Points on a hilly landscape, in no order, each with its height.
A ball rolls from a point to the lowest of its 4 nearest points, and stops where none of them is lower. Distance is the straight distance between rows; heights are no part of it.
Fesul h=60.3: [124 163 115 127  68  42 111 156  67  95]
Dube h=64.4: [133 175 116 130  78  47 114 158  70 109]
vuzov h=13.8: [127 103 138 114 156 191 139  91 156 170]
nis h=14.6: [117  80 115 171 117 122 139 118 172  76]
vavo h=29.9: [131 126 126 126 142 140 139 126 135 138]
Ripef h=53.2: [129 167 120 114 136  98 130 148 101 127]
Muz h=33.5: [130 147 114 126 135 114 141 143 113 125]
zasun h=41.5: [112 154 100 137 100  68 137 147 104  90]
Tiz h=51.5: [ 98 112  90 166  99  76 141 133 127  71]
Nad h=17.1: [133 179 143 100 144 130 109 145 108 175]
sab h=43.6: [137 118 132 122 155 153 143 120 143 155]
nudu h=68.5: [144 200 152 104 115 112  80 161  90 165]
Ruti h=62.1: [133 160 128 112 142 119 133 147 116 148]
mok h=31.5: [111 124  99 151 113  83 145 137 121  83]
nesad h=19.4: [128 105 116 139 136 136 146 121 144 117]
lopaf h=53.8: [107 148  97 137  77  47 127 144  85  85]
Buzib h=16.9: [130  46 151 157 115 158 118 100 195  77]
saz h=42.4: [133  56 158 130 133 211 137  79 162 141]
mivu h=44.9: [137 193 143  99 137 118 105 153 104 161]
vul h=35.8: [126 139 121 114 145 124 143 132 127 141]
Zan h=73.5: [140 214 164 110 119 119  56 160  92 190]
Denu h=52.4: [132 171 118 118 109  85 124 153  87 117]
lekur h=37.7: [123 152 107 127 115  84 138 148  98 106]
nifi h=61.1: [132 141 131 108 157 144 134 129 129 160]
Risap h=37.5: [133 101 133 117 156 170 139 103 143 156]
nalu h=13.0: [124  56 137 168 114 133 124 108 193  64]
Tuv h=64.5: [120  84 154 116 154 214 136  74 152 189]
rodam h=39.4: [125 110 146 109 158 188 135  93 153 186]
rilu h=48.2: [125 160 109 127  98  66 132 153  86  97]
lagut h=12.3: [126 110 134 108 160 176 139 100 142 175]
Surun h=25.2: [136  74 134 150 132 156 141 108 166 109]
dibik h=35.7: [135  55 151 135 133 200 134  87 173 121]
gov h=38.1: [137  88 130 131 147 173 147 104 157 136]
Ruz h=49.1: [126  73 147 122 149 210 134  79 158 153]
zogum h=64.6: [141 183 129 110 105  81 113 156  78 127]
botem h=66.8: [131 167 129 107 140 107 125 147 102 136]
Dav h=18.6: [117 111 109 149 126 119 149 129 138 103]
vos h=16.1: [124  97 110 152 139 128 150 122 153  97]
kemu h=71.1: [139 180 129 117  88  68 101 161  66 117]
mukip h=50.6: [129  66 157 120 142 226 134  66 153 163]
vikav h=22.7: [123 131 105 138 128 100 145 135 120 100]
fatok h=33.4: [104 103  99 169 109  96 134 133 149  64]
Tanaf h=9.0: [111  63 124 179 111 120 126 120 183  61]
bira h=45.3: [132 101 127 128 149 159 143 109 148 140]
besid h=24.2: [128 129 115 134 142 121 145 130 133 123]
furi h=30.5: [129 118 138 103 158 170 137 107 148 174]
zopeg h=19.2: [127  76 118 159 136 137 140 116 163  92]
lizad h=66.2: [137 179 139 105 126 105 104 156  92 156]
Devem h=25.3: [138  50 149 145 127 178 136  97 186  98]
Muf h=41.1: [128 160 145  93 156 150 118 134 127 185]
bal h=47.0: [107 134  95 151 100  67 141 145 106  82]
vasu h=21.8: [115  97 106 164 118 107 137 132 155  79]
nezi h=65.0: [144 204 146 110 117 102  92 166  86 158]
Dimu h=73.4: [146 208 162 103 125 124  67 158  99 187]
gudol h=69.9: [146 205 152 109 108 115  68 170  82 178]
Kavo h=39.7: [137  57 151 134 136 204 138  83 166 133]
galor h=49.0: [136  79 139 126 147 197 139  91 155 148]
duvi h=57.8: [135 162 135  98 152 140 133 140 119 162]
zabuv h=55.7: [129 165 131 103 143 130 127 139 113 156]
lat h=28.8: [121 139  98 137 118  84 139 142 113  93]
feg h=22.9: [109 113  99 163 122 101 147 131 140  88]
ziga h=65.5: [135 173 129 109 119  93 120 163  90 130]

Write out the way that a ball takes from each point below.
galor -> vuzov > lagut
Kavo -> dibik > Devem > Buzib > Tanaf
fatok -> vasu > nis > Tanaf
vul -> besid > nesad > vos
zogum -> Denu > lekur > lat > vikav > Dav > vos

Where does a ball stop that starts at each point below?
bira -> vos
Ruz -> Tanaf
zopeg -> Tanaf
saz -> Tanaf
mok -> vos
Ripef -> vos
mukip -> Tanaf
lizad -> Nad
lopaf -> vos
nezi -> Nad
duvi -> Nad
